Points on a hilly landscape, in no order, each with its height.
A ball rolls from a point to the lowest of its 2 nearest points, and stops where none of them is lower. Distance is the straight distance between rows; heights are no part of it.
Fasef: -2	12	-9	39	-28	-7	2	20	14	-36	32	21	16	14	83	-19	3	45	23	-28	74	1  (h 230)
Faled: -4	17	-28	-21	-14	0	-14	-40	6	19	-6	49	11	-5	27	35	4	-18	13	-4	-23	6  (h 420)
niku: 43	14	-46	-16	-34	10	-19	-16	14	-19	38	87	12	64	-1	20	-3	-17	3	-17	19	35  (h 512)
sode: -25	-25	18	28	29	15	32	19	-1	20	9	-27	-30	-8	20	48	-7	-21	-21	28	16	20  (h 466)
Mekek: -35	-19	24	-41	-7	-28	-35	-1	-11	44	-17	3	-28	-30	-6	-1	6	13	2	18	-38	-6  (h 400)
vig: -24	-23	8	-7	-3	-15	12	-23	-15	3	9	-29	-27	-30	12	-9	-2	6	4	4	-13	11  (h 397)
tetof: 38	23	6	13	18	37	25	-9	7	-21	10	-13	18	35	-2	-4	-8	-22	-38	5	14	-15  (h 172)
vefi: -26	0	16	35	20	10	8	24	9	9	-59	-16	27	-35	-19	-17	29	9	30	11	-31	-53  (h 217)
tol: -3	14	-20	32	-8	29	6	28	14	1	7	57	17	33	62	51	3	-14	20	-7	32	15  (h 744)
Bim: -33	-7	9	54	-8	-11	-5	31	-8	13	-3	-74	7	-42	52	-45	2	20	-26	-17	36	26  (h 185)
paliz: -45	-6	36	-4	-5	-19	1	31	3	18	23	-12	-36	-10	53	5	5	3	-9	-2	36	44  (h 652)
fave: -56	-18	51	17	-7	-23	-23	57	-3	54	-35	-79	-15	-31	0	-29	1	6	-37	18	9	19  (h 361)
fep: -31	10	0	40	-9	7	6	31	26	6	4	30	2	6	85	22	7	1	15	-9	53	23  (h 718)
bidov: -7	6	22	-22	-5	-28	-15	39	-9	13	-6	-71	-12	-11	-1	-77	-2	33	-7	-43	14	11  (h 641)
fos: -21	26	-18	35	-5	-7	3	-1	11	9	-21	5	26	-36	70	-5	9	30	29	-6	-1	-14  (h 129)
Zemav: 22	-10	12	14	19	21	31	-1	-9	-23	28	-22	-14	23	2	1	-15	-7	-23	-5	40	2  (h 75)
bip: 15	-21	-26	-45	-6	13	-13	-7	-9	10	22	35	-15	1	-44	101	-16	-32	2	12	-30	18  (h 470)
kel: 15	32	-24	14	-19	-3	3	8	27	-41	14	49	17	27	55	-10	-4	39	30	-27	52	-14  (h 182)
mafon: -57	-18	31	62	1	-16	-15	46	-6	33	-33	-87	-6	-54	27	-28	15	10	-36	10	27	39  (h 278)
kalos: -39	-50	17	46	-8	-27	-11	60	-44	20	-36	-94	16	-53	-52	-73	14	21	-7	-14	-13	-17  (h 170)
nudid: -26	-21	57	-21	15	6	-25	42	-10	25	-37	-28	-27	-22	-46	14	6	6	-32	36	-23	-42  (h 460)
bos: -38	3	30	-12	7	-5	-19	32	-6	32	-64	11	21	-36	-37	-16	25	4	19	24	-38	-63  (h 253)
Mipiz: -5	8	-2	-2	-15	-18	-21	-5	-23	27	-22	-41	37	-24	23	-65	15	9	-16	6	-23	-20  (h 87)
Lenu: -44	-53	37	31	14	-10	21	31	-23	12	-4	-91	-32	-56	-37	-16	5	7	-16	18	6	9  (h 302)
zur: -54	4	22	24	-8	-21	0	39	30	18	-1	-8	-13	-20	71	5	5	19	9	-9	36	31  (h 688)
Tupal: -7	21	25	17	24	32	6	35	20	-1	-28	-33	-2	12	11	-29	13	2	-22	-8	21	-18  (h 279)
Vif: -16	-16	12	-21	-21	-7	-29	2	-5	33	35	31	-27	-3	41	60	-19	-22	-19	13	3	36  (h 546)
sozu: -24	-28	19	10	-7	-25	5	27	-28	11	-15	-79	-1	-47	-43	-68	15	29	11	-10	-24	-22  (h 135)
denel: 2	-18	-6	3	34	4	35	-14	-5	-22	-11	-10	-1	-7	-49	30	1	1	35	6	-39	-20  (h 359)
masi: 13	0	14	-27	-10	12	-21	5	-1	11	37	34	-21	46	19	11	-11	-16	-30	2	31	28  (h 580)
dile: 16	7	15	-34	-12	3	-18	-5	10	10	18	3	-19	39	11	-28	-6	1	-35	-10	26	10  (h 610)
tad: 61	15	-26	27	26	11	39	-46	6	-69	13	0	28	35	-27	-10	-16	1	10	-4	-2	-16  (h 252)
zof: 28	15	-1	-35	17	35	-11	30	8	9	-7	14	-13	33	-45	69	-5	-37	-24	22	-11	-12  (h 412)
kuv: 10	-17	-9	-30	-9	16	-4	-3	-18	18	40	35	-19	8	1	82	-20	-27	-16	18	-8	32  (h 501)
Ziz: -5	-25	2	-18	4	-3	5	-37	-24	20	0	-12	-7	-14	-6	14	3	-5	0	31	-35	-8  (h 364)
Non: -12	2	40	-35	-1	18	-41	25	-11	33	-59	24	6	-20	-49	5	18	-16	-8	39	-46	-54  (h 286)
kib: 54	28	-19	-45	5	31	-30	4	16	3	-16	46	10	40	-70	54	-9	-51	-22	6	-19	0  (h 446)
zukes: -39	-21	36	29	23	10	26	19	-8	11	-9	-53	-23	-22	-6	2	9	-2	-19	27	3	0  (h 383)
pezuv: -7	-11	-9	-18	3	-16	23	-5	6	-23	38	21	-27	19	27	-2	-4	27	42	-29	22	33  (h 330)
nobim: 40	3	-25	-15	-27	-4	-14	-31	9	-21	52	58	-4	44	22	-13	-15	-1	10	-25	19	27  (h 469)
tif: 3	49	-25	-1	-1	-16	6	-9	39	-27	-10	35	22	14	41	-17	7	25	40	-33	13	-10  (h 223)
gulo: -3	-15	-7	14	0	-14	8	0	-21	-9	-26	-57	14	-29	-27	-61	7	29	21	-19	-24	-27  (h 108)
Zagiz: -10	-41	29	-8	9	-2	15	7	-36	3	-7	-40	2	-25	-63	-31	7	13	-6	33	-31	-47  (h 401)
Dig: 66	41	-41	-30	-13	10	-30	-20	31	-13	3	71	4	47	-73	38	-13	-53	-15	-13	-15	27  (h 477)
rufig: 15	24	-9	-32	-11	-11	-36	-33	8	5	-8	8	12	1	4	-62	7	12	2	-12	-23	-16  (h 462)
bon: 28	34	23	23	15	23	2	7	-6	-9	-19	-43	24	20	1	-36	4	-11	-36	0	19	-29  (h 231)
vize: -2	-7	19	37	11	11	26	16	-3	-5	25	-40	-17	-1	32	-28	-5	7	-16	-15	50	17  (h 198)
mivuf: 44	-6	-30	-7	3	1	21	-58	-16	-19	33	22	9	30	-11	5	-19	-15	-12	6	-2	9  (h 229)
Lugi: 10	11	16	-21	-10	-12	-12	8	8	3	15	-31	-16	21	21	-66	1	23	-16	-30	30	9  (h 628)
tanu: 24	27	-13	-3	9	10	6	-33	4	-16	-23	21	30	3	-26	1	7	-7	12	9	-37	-18  (h 344)
Sava: 17	-22	-16	-18	6	3	22	-38	-32	-9	2	8	8	-4	-47	46	-9	-18	17	31	-55	-13  (h 333)
fifid: 31	30	-28	-7	3	9	-9	-39	-5	-3	-30	59	39	0	-45	33	8	-42	20	9	-58	-22  (h 371)
vup: 54	38	-41	13	16	5	30	-43	23	-54	3	40	38	30	-2	-3	-10	-1	13	-12	5	-14  (h 292)
tulo: -25	-31	24	14	20	0	30	14	-10	-1	37	-4	-37	-7	14	65	-13	-12	3	18	5	40  (h 536)
big: 11	30	-16	-25	-17	4	-25	-34	11	13	-2	34	12	7	24	-21	3	-14	-2	-6	-7	0  (h 444)
futug: 6	9	4	-30	9	24	-14	11	16	6	-13	19	-21	21	-16	30	-3	-12	-8	-5	-17	-4  (h 376)
Gogi: -37	-41	38	16	19	0	4	34	-28	22	-36	-30	-5	-32	-54	-8	18	5	-18	40	-33	-44  (h 428)
nivog: -36	11	1	25	15	5	9	19	16	7	-7	6	-9	-18	41	45	4	-4	29	5	-2	18  (h 787)
geme: -12	5	-1	41	2	3	17	18	16	-17	13	-28	8	-7	67	-26	4	32	6	-26	58	-1  (h 276)
deri: 17	-5	-10	3	-13	-23	11	-52	-13	-16	16	-30	17	-13	20	-56	-6	28	1	-13	5	-1  (h 120)
vap: 15	-16	-13	-45	12	-3	8	-35	-13	-10	39	8	-35	12	-40	35	-25	-3	-2	-2	-20	18  (h 324)
ketup: -43	-35	63	7	2	-13	-28	55	-6	44	-28	-62	-34	-38	-31	-10	8	8	-41	41	-8	-6  (h 423)
nosas: -25	-12	21	-56	-15	-7	-54	-7	-24	48	-22	37	-27	-44	-15	49	-5	-15	-1	27	-34	-11  (h 429)
Dabob: -37	-4	40	-23	-12	-13	-28	20	5	36	10	6	-45	-16	39	35	-8	-15	-15	25	17	47  (h 597)
Pofem: 53	24	-56	24	-24	-4	3	-32	25	-61	38	82	44	57	13	-24	-15	17	18	-29	44	12  (h 384)
veni: -18	13	24	-8	13	10	-3	36	24	20	-34	-6	-14	0	9	1	12	-3	-3	3	-3	-8  (h 329)
Topa: 42	-3	-29	7	-20	-6	1	-31	18	-60	52	51	10	62	20	-44	-11	16	10	-29	47	5  (h 424)
Tiv: 9	12	-22	-1	15	4	34	-4	16	-28	13	18	-10	21	9	26	-2	5	41	-22	0	13  (h 268)
zodig: 45	-1	-30	-27	9	9	19	-37	-7	-15	26	26	-16	35	-50	29	-16	-20	-14	6	-22	9  (h 283)
telog: -3	-31	3	-4	14	-8	36	-13	-30	-11	-7	-14	6	-29	-63	1	11	9	31	16	-58	-49  (h 379)
pegog: -4	15	-13	11	10	21	10	28	20	17	-8	29	-3	16	22	76	8	-26	20	1	3	17  (h 768)
selek: 19	0	-14	10	-3	-18	4	-42	-22	-20	-7	-51	37	-21	-17	-85	6	24	6	-13	-14	-31  (h 85)
dipet: -13	-12	2	-38	1	-19	14	-15	4	-5	35	-18	-32	-5	20	10	-4	23	33	-13	0	20  (h 374)
totor: 33	-6	-26	10	-1	-13	19	-62	-15	-24	33	3	7	10	12	-29	-18	16	-10	-14	10	8  (h 168)
piv: -15	-12	-5	-32	-6	4	-26	-13	-12	25	-10	36	-17	-17	-30	69	-3	-23	4	22	-44	-2  (h 449)
zuram: 21	27	-50	-23	-12	9	-20	-51	6	11	-18	74	28	2	-18	50	-6	-46	20	-12	-27	3  (h 395)
ked: 63	36	-55	-6	-24	8	-17	-25	43	-29	14	89	30	65	-35	20	-15	-42	-6	-17	19	32  (h 518)
nesev: -52	-57	39	57	8	-20	10	45	-37	17	-23	-102	-2	-74	-44	-49	6	16	-21	2	9	7  (h 228)
mobo: 12	-15	-6	-11	-30	0	-1	1	-3	-23	59	61	-14	55	29	-1	-2	-13	2	-18	48	39  (h 522)
sivu: -15	9	-5	31	-18	-9	-8	17	-13	15	-20	-70	27	-35	36	-58	11	24	-17	-2	5	3  (h 128)
tavit: -23	27	-12	24	10	3	14	3	18	-1	-40	-14	21	-27	21	-13	16	10	18	3	-15	-38  (h 179)
zunef: 7	19	-17	-2	12	-9	21	-12	21	-29	-1	-6	6	6	20	-9	0	33	39	-22	0	-15  (h 225)
nati: 3	6	13	-22	6	13	-20	-13	-5	10	-35	12	22	-4	-37	-8	20	-14	-14	21	-36	-41  (h 316)
let: 49	22	-61	15	-4	3	20	-26	26	-60	26	62	27	49	-7	15	-21	-1	27	-25	25	13  (h 340)

Where does a ball stop that starts at each point below?
Dig: Zemav
Topa: selek
kuv: Sava
pegog: Sava
tulo: selek
fifid: fos
dipet: kel

Write out the way that a ball takes from each point below.
zuram: fifid > tanu > nati > Non > bos > vefi > tavit > fos
ked: Dig > kib > zof > futug > veni > Tupal > bon > tetof > Zemav
Vif: kuv > bip > piv > nosas > Mekek > Ziz > Sava
